Each row is a point on a tangle of strands that fork and nearly touch. The rows are in no order.
Points whose rows are less than 64.7 apart are linked; no others are. Some points are linked to none.
<447>: [-12  21   3 -27  -6   1   2   7  11  24  -4  20  27 -46 -12 -14   7   8
   5 -52 -10  12  -2  25  21   3 -20 -32 -20  21   9]
<34>: [  7  -3   0   5  12 -16 -13   4 -23  -1   6   6  13  -5  -7  13   6 -11
   9   2 -13  -9 -37   6  19   9 -15   4 -19  38  -7]
<1538>: [  3  -9  10 -17  -7  42 -22  -3  12   3 -24 -16  -5   6 -25   3  -8  16
 -10 -26  -1  -5  19   4 -24  17   3 -17  24 -13   0]
<253>: [-10   4  -2  11   0 -22  26  13  -2 -23   0  24   8  -1  28 -17  12 -15
 -27  12   4  18 -26   8  28 -13  10   4   9   2 -10]
<1462>: [-24   9  22 -16 -26 -37   6  18 -14  16   7  45  10 -48 -23 -11  24  -4
  24 -13   6  31 -11   2  22  -4 -24 -29 -28  41  28]
<568>: [ -6 -10  20  -5  -7  -6   1   3 -28 -12 -14  23   9 -21  -6  -6  12   1
  14  -5 -16  10 -19 -12  30  19 -26   9 -15  37   8]
<565>: [  0   6 -18  27  14 -31   5  15  -7   1   4  -9  17  10  15   8  10 -16
  -3  -4 -26 -19 -16  21  31 -14   3   1  -3  18 -10]
<1025>: [ -4  -3 -21  -3  11   9  16   3  30  19  16  -5  -3 -22   8   2 -12  23
  -8 -22  20   0  24   0  -4  -7  11 -10  13 -15  16]
<393>: [  7  -3   6   3  11   9 -21 -20  11   3  -9 -11 -13  -7  -8 -21   8  18
 -11 -29 -31  -4  12  20  12  19 -15  -8   2 -14  -6]
<1409>: [ -1  -5 -18   2   2  -9  35  17  19  14  18   2   0 -17  12   2 -10   6
  -1  -4  20  10   6  -9   5 -20  25   5   8  -6  12]
<960>: [  0  -4  -4   3  18  20 -36   3   6   8  -3 -18   5 -16 -25 -15  -6  15
  -9 -42 -23 -11  27  34  -8  16 -20 -22   8  -8  -1]
<299>: [ 10  10  21 -21 -20   2  -7 -14 -14  16  -4  14  -3 -12 -27 -10   6   4
  25  -5 -16   9 -22   0  -5  13  -5   0 -15  13   4]
<895>: [ 16   5 -14  28   4 -18  -9   1  -2   3  16 -29 -20  32   7  21   7 -16
  12  38   0 -30  -5 -17  -1  -9  21  21 -20  -1 -15]
<415>: [-15  15 -16   2 -10 -13   3  16  -6  36  16  -2  11 -19 -10   6   8 -10
  17 -15  10 -12 -13   7  -2 -25  -4 -15 -10  21  -7]
<1012>: [-13  13 -29  15   8 -12  -7  18   1  27  18 -21  15  -2   1  14  -1  -6
   5 -25   0 -30   1  24  -4 -30 -11 -11   1  18  -2]
<1421>: [ 17 -15   2  -3  -3  35  -8 -33  15 -38 -36   8 -21  36  11  -5  -5  15
 -31  12  -7  -3  14 -11  -6  37  17  20  15 -36  -1]
<702>: [  3  -2  31 -10 -24  24  10 -21  13 -14  -7  37 -20 -15   0  -2  12  12
  17  12  10  25  -2 -41  15  24  -3  20 -11  -5  14]
<1585>: [-17  21  -7  -5  14 -15  11   6  25  -3  16  -6  10 -13  21 -19   2   5
 -22 -29  10  13   1  13  23 -25   6 -19  10  -7   3]
<606>: [  7  11 -23  19   4 -18  -2  12  10  26  37 -23 -12 -14   5   8   9  -6
  14  11   5 -19  -1  -2 -10 -18  13  -1 -12   0  -2]
<727>: [ -5  22 -10  -6  -8 -40 -20   2  -5  53  22  -7  12 -34 -16  -9  13 -14
  16 -23 -16  -5  -5  26 -17  -8  -3 -40 -34  16   2]
<10>: [-10   8  35 -26 -27   1  24  10   8  20   0  16   2 -29 -12  -8   7  -5
  23   2  25  34   1 -27 -10 -12   4 -13   0   6  -1]
<893>: [ -6   7 -21  10   3   0 -19  20  -7  39  24 -35  12  -4 -31   7 -15   1
  -4 -17   3 -32  27  34 -39 -17 -11 -34   7  -8   8]
<360>: [  0  18   9  -8 -19 -29   1  11  -6  15  13   0  -4 -26 -11  -4  28  -9
  33   6 -15   9 -23  -1   1 -12   6  -7 -22  18  -4]
<708>: [  4 -18  -8  10  17  18 -36  -2 -12  -3   2 -27 -10  18 -14  16 -16   2
  10   5 -12 -19  16   6 -35  12   5   8  23 -20   1]
<1127>: [  4 -17   2  -6  -8  31  13  -4   0 -25 -15  -1 -17  12  20 -10 -13   5
 -17   7   3   9  -1 -22  -1  12  16  32   6 -20  -4]
<610>: [  3 -27  20  -6 -20  34  -6 -15   2 -22 -37  48  -3  -5 -13   2  16   9
  12  -2   8   9   7 -31  20  31 -24  17   6  20  10]
<797>: [  1   1  -1  -5   9  -4  -5  -3  17  14  22 -34 -21 -11  -3  -5  -4  14
  -4   1  10 -10  21 -17 -33   0  16  -3   5 -17   4]
<1260>: [ -4  11  10   9 -21 -33   0  11 -24  18  23  32   5 -33  -6  14  24 -12
  35  15   2  16 -26  -9  15   1 -17 -16 -40  46  22]
<1227>: [  3   7  -2   1  -2  -9 -10  -7  -2  10  18  -8 -17 -13   3   1  17   0
  22   9  -5  -1 -14  -7  -6  -7   1   8 -11   5 -10]
<1139>: [ -9  35 -21  23  11 -33  -9  23  12  38  30 -33  20   0 -11   6   5 -11
   0 -23  -3 -40  17  29  -7 -35  -7 -31 -13  13   1]
<1230>: [-16  13   7   3 -16 -17  35  29   8  22  16  -4   8 -20  10  17   8 -14
  16  14  21   3  -7 -27  -2 -24  18  -1  -5  15  -5]
<1115>: [  9  14  -9   8 -16   2  -1   9 -10  38  17 -15  -3   1 -18  17  -7 -15
  31  21   7 -20  -5 -14 -38  -7  22   6 -15  -2  -6]
<94>: [ -3   0  -9  22   0 -21  20   8  -6  -5  15   5   0  -3  31  13  11  -9
   8  16  -1   7 -18  -7  35 -13   2   9 -13  14   0]
<800>: [  6  -5  23 -15 -14  37   8  -8  10 -23 -28  10  -8  13   2 -14 -14   1
   2   5   2  22   2 -27 -20  16  24  31  11 -18  -6]
<1429>: [  0  -9  33   4 -14   7  29   7  -7 -26 -13  40  -2   2  12  -8   2  -4
   2  33  11  36  -8 -22   6   4  -2  24   9  12   2]
<899>: [ -4  -3  11   6  -8  -8  30   4  -2 -26  -3  26  -7   6  29  -9   8 -10
 -19  33   9  25 -21 -14   9  -3  13  21   5  -2 -10]
<650>: [ -7  16 -20  12  32 -13 -15  13   9   4   9 -25  15   0 -10  -6  -4  22
 -12 -28 -15 -17  25  49   5 -12 -17 -27   6   2   6]
<874>: [ -1  -3   6   2   1  -7  10   7   0  -4   2  12   9  -7   4 -11   4  -9
  -5  -7   1  13 -20   4  10 -11   1   3  16  10 -11]
<127>: [ -6  39 -14   6  21 -47 -10  19  19  40  25 -29  30  -4 -18 -12   0  -5
   2 -31 -10 -14  29  50  -6 -36 -10 -49 -19   9   7]
<1066>: [  6 -10  11   1  -7 -11   2 -15 -29 -23  -6  14 -13  15   6  10   5 -11
  37  48   4  13 -15 -40  20   8  -2  29 -24  13   3]
<991>: [  6 -16   1   2   9 -12   1  -7 -21 -20  -9  24   4  -5   7   2  12  -4
   1   5 -16   9 -29   7  44  13 -20  10 -14  23  -6]
<1013>: [-18  12  15   5  -6 -41   6  24 -21  17  12  32  25 -35 -13   6  15 -15
  22  -8  -8  14 -25   8  29  -3 -21 -15 -38  51  15]
<1430>: [ -2  17  -9 -24 -19 -15  -4   3  -3  59  14 -21  19 -29 -22 -10  -4 -15
   6 -20  12  -8  17  16 -38 -18  -4 -56 -13 -14  -2]
<191>: [ 15  -8  21  -7 -13  35 -11 -20  16 -23 -37  10  -5  10   1 -22   5   6
  -9 -14 -14  12   3 -18   1  32  12   9  12  -8  -2]
<1550>: [ -1  -1   6  19 -14 -24  32  20  -9 -22  12  19  -9   9  30   8  16 -20
  -2  43  10  14 -20 -24  27 -16   7  24 -14  19   1]
<1044>: [ -1   1 -17   5   2   8 -22   5 -10  28  11 -31   0  -7 -23  14  -7  10
   8  -1   0 -30  16  12 -41   3  -2 -20   8  -6   5]
<159>: [  0  15   5 -31   5  -2  -9   7  15  31  -5  -6  30 -28 -19 -17  -7   3
  -6 -57  -1   8  11  35   0  -6 -15 -48  -7  12   3]
<163>: [ 10 -15  -6  -4  14  25 -29 -20 -19 -23  -7 -20  -6  29   0  30 -20  -2
  12  18  -7 -20  -3 -12 -20  20   1  22  11 -15  -1]
<835>: [-18   7 -29  25  32 -14  -6   7   2 -20  -6  -9  14  29  31 -19  -7  -2
 -47 -18  -8  -6  13  53  14 -20  -9  -9  16 -10  -5]
<651>: [-16   0  32  -3 -24 -34  16  14 -13   3   2  38   1 -27 -19 -12  23 -12
  26   4  -6  32 -13  -7  26 -11 -17  -3  -9  26  15]
<602>: [  1 -20  -3  16  20  10   4  15  18 -16  13 -32 -22  28   1   3 -26  17
 -48   9   8 -11  40  14 -41  -4  10   7  25 -34   6]
<1032>: [ 26   0 -19  38  19 -20 -25   0 -12   4  17 -20  -6  32   1  20   7 -27
   4  26  -6 -31 -14   3  22  -3   5   7 -23   8 -21]
<851>: [ 12  -1  24 -22 -23  17 -13 -18  -1   2 -17  24   1 -24 -24 -15  16  10
  13 -21 -15   5 -13 -15   8  33  -9  -3 -13  16   9]
<601>: [ 15  -1 -23  23  20  -5 -25   1 -21  16  10 -19   2  14  -9  34   1  -5
  15  17 -11 -30 -12  16   2   7  -6  -5 -14  13 -12]
<239>: [ -5   6  21 -22 -23   8   0 -23  -3  -7  -1  22 -25 -17  -8  -1  13  10
  39  20  13  14  -6 -48  -4  20   8  19 -20  -3  14]
<713>: [ -4   9  -1 -12   3 -13  10  12  25  30  30 -27  -8 -21  -1  -6  -5  -2
  -2  -4  23   1  16 -11 -26 -22  19 -16   4 -15  -4]
<313>: [  3   1  20  10 -17 -20  24   7 -16  -3   6  30   5  -3  -6  15  15  -9
  20  27  -5   4 -27 -10  16  -8 -16  15  -3  30   3]
<538>: [-12 -16 -12   2   1  21  -5  -8  -6  13  -8   1  -4  -6   3   9  -6  15
   0 -25   8  -4  -1  -2  11   5 -10  -5  11   2   9]
<604>: [  7   7 -13  12  15  -1  -9  -2  -5  13  22 -20  -7   0 -13  -2  -5  10
 -11  -6  -8 -21  -8  20   9  -4  -8  -7  -4  -7   0]
<1187>: [-14  -3 -28  31  26  -8  -2  -1 -11 -20  -4  -8  -2  31  42 -17  -4  -7
 -55   8  -5  -5   5  41  16  -1  -4  -5   7 -28 -13]
<1123>: [ 11 -30 -17   2   9  21 -16 -23  -9 -41 -19  -7 -17  34  28  -2  -7   3
 -49   7  -3  -9   2   7   9  21  -8  11  15 -20  -2]
<423>: [ -8  16  32 -26 -37  -4  -1 -13  -9   1   1  32 -12 -35 -21  -7  25   5
  40  12   3  23 -12 -32  -2  18  -5  -3 -24   9  17]
<371>: [  4   3   9 -31 -31  23  11   4   0  40  -6   8  19 -32 -15  -1  -7  -3
  17 -11  22  15   8 -10 -39  -1   4 -31   2   4   3]
<389>: [  8  -7  14 -35 -14  30   5  -3  27  11 -12  -5 -11   1 -18   2 -17   5
  14  -7  17   6  21 -17 -55  -2  22  11  18 -23  -6]
<1313>: [-14 -10  -4 -10  -6  12 -10 -12 -11  26 -12  14  11 -21 -15  13   5  10
  13 -26  -1  -8  -6   3  -5  13 -18 -17   4  18   4]
<717>: [ -2   2  17  -7   2  18   7  -8  25   2 -12  -9  -9  -7   7 -12   1  14
 -17 -13   5  16  11 -12  -3   7  15 -10  17 -20  -8]
<254>: [  7 -12  11 -21   1  25   7   3  33   1  -4 -23 -24   8  -5  -4 -18  16
 -19  -6  12   3  32  -9 -47  -2  21  12  19 -28  -4]
<1054>: [ -2  -8   2   5   9  18  12  -2   6  -7  -3 -16 -12   8   8  -5 -15   8
 -30   2   3   2   3 -11  -4  11  22   9  17 -30  -5]
<256>: [ -6 -33   9   2  -8  20   1  -7 -15 -35 -37  39   0   5  12  -4  10  -2
  -1  10   6  16  -2 -19  27  19 -22  22  11  17  -4]
<1382>: [  3 -13   7 -11   3  47 -25  -8   5 -21 -20  -6 -13  28 -17  26 -26  11
  -4   0  -1  -8  13  -8 -34  26  20  15  30 -32   9]
<836>: [ 12 -20 -26  26  14   0  -1   4 -11 -25  10 -25 -17  41  22   9 -18 -12
 -38  33  -4 -24   6   7 -13   1  14  27   9 -32  -8]
<667>: [ -4   0  24  -7 -24  -7   7 -15 -27 -11   3  28 -13  -5 -11   7   7  -1
  45  43  14  14  -9 -50   8  12 -11  24 -25  14  23]
<199>: [ 23 -10  -5   5  13   6 -21 -23 -25 -19   1 -17  -2  26  12  25  -9 -16
  21  29 -14 -15 -19 -13   1  16  -7  25 -13   5 -12]
<1489>: [ 14 -14  -9  16  -1 -20   5  -6 -29 -13   3   3   4  10   8  29  11 -25
  30  42  -4 -11 -19 -25  36   4  -9  22 -26  19  -6]
<1229>: [  8  -6   5   0  12  20   0   4  32  -6   5 -27 -20  12  -2 -10 -12  29
 -39  -6  10  -3  37  12 -26  -1   4  -9  22 -26   4]
<655>: [ -2  -9  -9  10  14   9  -8 -17   9 -19 -17  13  -6  10  33 -19   4  10
 -35 -20  -8  15  -4  25  30   5 -13  -5   6   1  -9]
<894>: [  5 -16   3   1  -3   6  -7  -6 -29   2   3  11   8   0  -8  16  -7 -10
  19   4   3  -8 -27 -16   1  10 -14  14  -2  25   4]
<613>: [  6  -6  20 -19 -24  49  -1 -29  27 -43 -44  35 -14  26  -5   1  -1  11
   6   7  11  -2  13 -47  -3  36  13  38  -1 -17   5]
<31>: [  6 -13   3  -8  10  25  -2  -5  27 -27 -10 -12 -29  27  12   2 -15  15
 -32  15   5  -2  24  -2 -45   9  20  28  20 -35 -10]
<75>: [  2 -17 -17  14  18  -7 -10   1 -13 -19  -6 -16  -1  25  29   6  -1  -3
 -19   8  -4  -9 -10   8   8  -3   0   5  13  13  -8]
<345>: [ -2  -1   3 -21  -5  28  -9  13  12  24 -10 -31   2  -7 -20  -5 -14  12
  -7 -31   8  -4  27  14 -29 -10  -4 -30  19 -11  -3]
<1495>: [  1   5  -8   7  21 -12  -2  -5  11   1  -1  10   8   1  15 -16  -2  13
 -16 -33 -18  16  -7  36  32  -5 -10 -12  -2  12   5]
<505>: [  3 -13 -14  21  20  11 -42  13 -18   9  12 -36   0  10 -25  18 -12   6
   3   0 -13 -27  25  23 -36  10 -10 -15  14  -6   9]
<310>: [  8  -9 -15  11   7   9   3   2  -8   5  10 -11  -5  11   0  31 -11   0
   7  20   6 -20  -9 -11 -13   0  11  16   8  -4  -4]
<1142>: [ -2  24  -7 -10  -5 -19   0  21  14  48  26 -35   7 -16 -12  -2   0 -12
   6  -6  22 -11  20  11 -33 -35   7 -40 -11  -6 -11]
<1581>: [-19  23 -21  28  43 -25  -9  14   6 -13  13 -28  22  20   4 -11  -8  11
 -36 -23 -14 -22  28  54  13 -22 -19 -17   7  -4   4]
<1554>: [  1  -2 -22   4   8  -2 -30  -5 -27  26   4  -5   6 -11 -14  22   6  -1
  22   3  -3 -24 -13  10 -14  14 -13 -12 -17  25  -5]
<543>: [ -6   6 -15  20  23  -9  12  11  25  -3  27 -24 -14  -3  23 -13  -3   6
 -26   6   4  -2  17  12  -1 -18  13   6   8 -28 -12]
<210>: [ -1   7  34 -19 -15  13   1 -24  -7 -29 -24  33  -4  18 -17  -7  -3   3
  27  20   6  12 -15 -32  -8  14   3  31   2   1   1]
<761>: [  4 -11  10 -22 -11  40 -16  -7  -5 -11 -23   9   0  17 -21  22 -19   9
  19   2   8  -3  -2 -17 -37  18  13  15  22  -3   8]
<511>: [-17 -17  10  -6 -14  28   5  -6  -8   2 -26  13   0  -8  -7   1  -3   7
   8 -15   6   6  -1 -25   7  16   0   8  18  -1   0]
<866>: [-13  26 -14  11  15 -31  16  20  12 -12  19   3  16  -3  25 -11   8 -12
 -18  -9   5   6 -21  17  35 -30  10  -7  -1   8  -3]
<1253>: [ -5  15  -8 -10   9  13   5   3  30  16   7 -11  15 -22   2 -12  -7  15
 -13 -41  11   8  22  16   8 -10  -1 -31  13 -12  10]
<1516>: [ -9 -12  16 -15 -23  37   4   4  13   4 -32  13  15 -19 -11  -7   4   6
  -3 -42   2   5  10 -20   8  17  -8 -12  17  10   5]
<217>: [ -4   4  26 -23 -12  11  14  -6  22  17  -9   5  -6 -17  -6  -6   5   7
  11  -7  11  22   6 -19 -14  -1  14 -10  13 -11 -11]
<1043>: [  3 -10  -8  14  25   0 -16  -3   8 -18  -7 -16  -5  17   7 -27  -6  13
 -43 -17  -6  -1  19  24   3   5   2 -14  26 -14   2]
<280>: [  4   5   9  -4  -6 -12  -3 -15 -13 -12  -1   5 -16   7  -2   0  12  -4
  27  28 -10   2 -23 -19   5   1   7  24 -12   1 -11]
<1180>: [-13  -7  20  -8 -17  -6  11  -6   8   0 -11  33   2 -27   4 -14  20   8
   7 -22   0  26  -3 -14  28   4 -11 -10   5  22  15]
<814>: [ 25 -24 -13   8  18  -1 -20 -29 -31 -33 -19  -4   0  40  13  13  -9 -17
  -5  29 -25  -9 -16  12  13  19  -9  19  -4 -11 -16]
<469>: [  6 -14   3  -6  -4  12  26 -17  -7 -42 -13  27 -13  17  22   4  -7  -4
  -6  47   7  12 -10 -31   5  22  13  52  -8 -26  -5]
<1081>: [  2  -8  -6  12  15   1   8  21  23  13  26 -38   3   9  -4   6 -27   6
 -24 -13   8 -15  41  19 -36 -21   4 -17  30 -22  12]
<740>: [  2  11  43 -27 -48  22  10  -4  13   1 -17  35  -5 -29 -22 -21  16   2
  35   1  10  35  11 -39  -7  14   0   3 -13   1  13]
<888>: [-19   5  23   1 -22 -17  43  31  -3   5  19  23   3 -27  -2   5   7 -12
  14  18  24  20  -5 -33  11 -19   0   8  -4  16  12]
<1576>: [ 19 -22  -6  -1  -3   1  10 -29 -32 -46 -24  17   2  52  22  22 -16 -26
  10  58   1   1 -14 -17  11  13  -1  43  -8 -13 -11]
<1050>: [ -2   3  12   0  23 -19 -20   1  -4  -3 -11 -16   0   4  -5 -22   8  -3
 -15 -13 -24   5 -12  24   3  -1   1  -6   4   6 -24]
<214>: [  2   5  11 -12   3  -7  -1   8   9  13  -1 -10  13 -19  -4 -19   3  -6
   0 -28 -15  12  -5  18   0 -11  -2 -16   9   6 -12]
<635>: [  0  22   1 -14  16 -20   3  17  23  25  18 -39  21 -21 -12 -19  -3   2
  -8 -22   5   0  35  24  -8 -24   0 -50  10 -19  -3]
<1309>: [  3   2   0 -13 -19   6  12   2  -8  25   2  -7  -8  -2 -13  10 -10   1
  30  20  15  -3  -3 -29 -37  -2  25  15  -8   0   6]
<356>: [ -5  20 -21  30  21 -21   5  17  17  10  31 -29   2  -7  21   3   6  -1
   0   1  -7 -15  13  13   8 -22   7  -6  -2  -9  -5]
<1140>: [ -4  15  -5 -27 -40  -1  18  12 -17  49   1  15  22 -38 -20   6   4 -10
  22   7  21   4  -1  -8 -41  -8   2 -33 -12  10   1]
<73>: [ -2 -28  17  -7  -7   4   1 -21 -34 -45 -30  34  -6  19   9   1   8 -12
   8  38   6  15  -9 -28  32  18 -31  31  -8  14  -5]
<1152>: [ -3 -10   8 -11 -14  15  23 -11  18  -2   0  20 -25 -15   6  -2   6  18
   0   2  15  17   2 -34  15  12  13  15  -2 -13  11]
<335>: [  7 -26 -17  20  21   9 -19 -12 -17 -34   3 -23 -16  41  17   8 -16  -4
 -47  17  -6 -22   5  19  -5  10 -10  11  17 -30  -1]
<1534>: [ 14  15  -6  20  -9 -12   3  15  -8  14  12 -10  -4  12  -8  22  12 -14
  29  34   4 -19 -17 -19  -4 -10  22  10 -20  16 -13]
<494>: [-15  20 -11   8   2 -21  15  16 -11  10  19  23  25 -28   0  10   9  -2
  17 -10   3   6 -22   9  42  -9 -15 -13 -23  32  18]
<370>: [ 11   8  30 -21 -21  18   0 -11 -11   0 -16  22   3   5 -26  -8  -6   1
  33   7  -2  18 -17 -14 -20   7   3  15   1   7  -2]
<196>: [  1  -1  22 -26 -21  22  18   1   1   2 -10  16  -6   2 -18   4 -15   7
  26  15  24  15  -2 -37 -33   4  18  24   3   2   5]
<526>: [  7  -9 -33  51  29 -12  -9  23  -2 -13  18 -31   2  39  17  12 -14  -2
 -30  12  -8 -28  26  37   4 -17  -1  -1  11 -10   3]
<881>: [  0  21  -8  -5  17 -34 -17  15   7  42  15 -16  23 -25 -17 -19   0  -4
   8 -35 -20   2  10  47  -6 -16  -5 -41 -25  15   0]
<1594>: [ -9  -4 -22  16  28 -20 -12  17 -13  -1  -9 -14  17  11  -4   9  -1  -2
 -12 -19 -30 -23  -7  41  16  -7  -9  -1   7  12 -11]
<1148>: [ 10 -14  13  -2  -8  17   4  -4 -22 -21 -10  19   1  26  -1  19 -12  -7
  12  27  12   4 -25 -19  -7   3  -5  32   8  19  -1]
<1110>: [ -6  29 -14   6  28 -29  -3  20  21  15  22 -33  30  -3 -15 -21  -9  12
 -10 -30  -5 -12  46  46  -4 -30 -14 -41   7  -9  13]
<639>: [ 12   0  13 -16 -14  20 -18 -19   8  11 -14  -3  -4 -17 -21 -19   7  11
   2 -35 -25  -2   2   3  -3  22  -9  -9   0  -4  -1]
<896>: [-12  27  -1  -2  28 -27  -9   6  15  19   8  -4  21 -15   4 -15   0   6
  -4 -42 -22  13   0  45  23 -13 -11 -26 -17  12  -1]
<418>: [ -4   0  34   1 -16 -32  10 -10 -17 -14   6  40 -10 -10  -9   4  27  -9
  26  24 -17  23 -29 -10  29   1 -23  12 -18  23   8]
<731>: [ -1  -3  33 -12 -14  14   0 -18 -18 -49 -38  48  -8  21  -6 -16   8  -1
  15  33   5  22 -10 -26  14  21 -11  37  -3   2  -5]
<580>: [ 12 -17 -23  26   7 -24   6 -12 -12 -19   3  -2  -3  34  31  25  11 -30
 -12  36  -6 -25 -20  -2  27  -7  -2  22  -6  -3 -23]
<70>: [ 13 -10  -2  -3   5   3 -12 -30 -18 -41 -22  13  -9  36  10  -7  -4 -11
   0  31 -16  -2 -18  -2  -5  16   8  35   7 -22 -15]
<397>: [  6 -12  -6  19  14   9  -1  18   9   3  26 -46 -16  19  -5  12 -26   9
 -19  10   6 -23  29   3 -44  -8  11   9  13 -22   8]
<1544>: [-11   8 -22  12  24  -4  11  21  24   8  17 -29  19   9  12  -4 -26   7
 -24 -29  10  -8  38  27  -8 -33   5 -17  26 -16  16]
<625>: [  3  13   0 -10  -9 -11 -20  -9  -5  37  18 -11  -1 -31 -10 -13   6   1
  12 -19  -6   3  -6   6 -20   4  -1 -31 -18  10   7]
<920>: [-11  19   3 -18 -26 -16  11  15  -7  39  17  11  16 -38 -17  -4  10 -15
  20 -10  17  11 -12  -1 -11 -20  -3 -34 -17  17   3]
<376>: [ -6  16   4 -12  -1 -13   8   9   0   7   8  21  17 -36 -12 -11  10   4
   4 -28 -10  14 -23  16  38   1 -11 -17 -17  19   8]
<819>: [ 11 -20 -16   1   7   6   4 -11  -8 -36  -5  -8 -15  39  20  19 -20 -11
 -18  38   0 -20  -4 -12 -24  11  21  45  11 -32  -7]
<14>: [ 15 -12  -5   9  -1  -9   9 -14 -21 -30 -10  14  -5  37  20   9   2 -19
  -1  48  -4  -1 -26  -8   9   2   6  33  -2  -4 -18]
<1397>: [ -3 -16  -7   1  -2  14   8 -21   3 -30 -19  14 -17  16  40 -10   7   9
 -46   5   6   4  -8   1  23  13  -5   8   7 -16  -5]
<1333>: [ 17 -18   4   1  -3  40 -29 -24  17 -27 -43   1 -13  31  -2  -1   2  16
 -25 -12 -19  -6  18  -1   0  38   5   1  21 -17   3]
<292>: [ -4   3  -8 -33 -17  17 -10   6   8  43  -5 -18  15 -28 -29 -11  -8   0
  -1 -38  14  -7  32  16 -30  -6 -10 -49   5 -19  -2]
<501>: [-17   3  -4 -16  -7  24   5   5  25  12 -15  12  25 -30  -4 -11   0   8
  -7 -58  11   4  17   1  19   1  -8 -26  16   3  11]
<1367>: [ -1   4  -8  18  14 -10  10   5  14  -2  28  -9 -21   0  23   0   1  -7
 -11  20   8   4  -8  -9   1 -13  19  19  -4 -19 -16]
<76>: [  1   5 -25  21  -7 -21  18  10   8  18  32  -4  -8  -3  19  20   8  -6
  11   8  11 -14 -10  -7  19 -26   8   8 -16  13   8]
<1484>: [  7  -6   2  -7   2  -2  -9 -24 -11 -23 -17   0 -20  17   0 -10  11  10
   0  15 -14  -4 -15  -4   8  12   4  19   5  -8 -11]
<591>: [  8  15   5 -16 -17  16 -15 -16 -10  30   0  -6  -6 -19 -22  -8  -1   9
  28  -2  -4   4  -1  -7 -30  17   8 -12 -12  -6   3]
<1257>: [  3 -20  -3   2   7  40 -22  -4   6 -19 -23 -14 -13  24  -8  13 -12  18
 -27 -11  -9  -9  20  12 -10  21   4  -4  33 -26   5]
<137>: [-12 -13  -8   3  -2   5  41  13  14 -10  -5  18   0 -11  24  -5  -5   6
 -21  -1  13  17   4 -11  19  -4  20  14  18 -14   3]
<129>: [  8   8  16 -28 -11   9   1   4  13  29  -2   2  22 -31 -11 -12  -1  -3
   4 -35   7  18   1  10 -13  -6  -7 -36   6  11  -2]
<784>: [  7 -22 -12   2  21   2 -17 -17  -8 -25 -11  11   3   0  23  -8   3   0
 -23 -18 -20   3 -16  23  41  17 -26   6  -9  11  -8]
<468>: [  1  -6   1  -5   7  -1  24 -14   5 -26  -3   9 -19  30  13  15 -15  -2
  -8  41   8  -5 -10 -27 -19   8  30  48  -2 -29 -10]
<1378>: [ -4   0 -31  28  20 -32   2  -1  -8 -15   6  -6   8  19  38  18  12 -18
 -15  13 -10 -24 -14  14  45 -15  -8   5 -11  11 -15]
<848>: [ -7   1  34  -5 -17   2  27  16  -9   2  -4  27   9 -15  -9  -4   0  -6
  18  17  16  30  -8 -27   0  -7  -1   7   6  17   2]
<1310>: [ 18 -19   6  -9 -19  36   5 -33  13 -46 -41  28 -18  29  22  -4   6   9
 -17  15  -2   6   5 -25   6  34   6  31   5 -16   2]
<349>: [-11  25 -30  29  33 -20   3  18  17  -1  20 -24  19  23  18   0 -15   6
 -25 -17   7 -16  19  37  10 -37   0 -13  11   1  10]
<994>: [-16  41 -29  22  35 -42  -1  10  16   2  17 -20  20  17  18  -9   1   5
 -13 -20  -4  -4  10  33  32 -34   5 -22 -10  10  12]

A fork is a point with three links. Follow the links from the first point to the second and name the forks in between, in order.
<1230>, <650> => <848>, <899>, <253>, <214>, <129>, <127>, <1110>
<1585>, <1229> => <253>, <214>, <129>, <127>, <1110>, <1581>, <349>
<568>, <899> => <991>, <655>, <881>, <127>, <129>, <214>, <253>
<137>, <717> => <1253>, <253>, <899>, <848>
<613>, <199> => <1333>, <848>, <899>, <606>, <1227>, <280>, <70>
<1054>, <415> => <848>, <899>, <253>, <214>, <129>
<199>, <313> => <70>, <280>, <1227>, <606>, <899>, <253>, <214>, <129>, <1013>
<1229>, <538> => <349>, <1581>, <1110>, <127>, <129>, <214>, <253>, <1253>
<920>, <1430> => <129>, <214>, <253>, <899>, <848>, <1333>, <1257>
<1538>, <415> => <1257>, <1333>, <848>, <899>, <253>, <214>, <129>

Follow the links from the first point to the second, and from the first to the third. Name the last point that the two ways share.
<888>, <370>, <280> => <899>
<896>, <137>, <1594> => <253>
<994>, <819>, <920> => <127>
<1142>, <1489>, <1110> => <899>
<137>, <10>, <1534> => <253>
<836>, <14>, <835> => <127>
<468>, <610>, <1260> => <881>
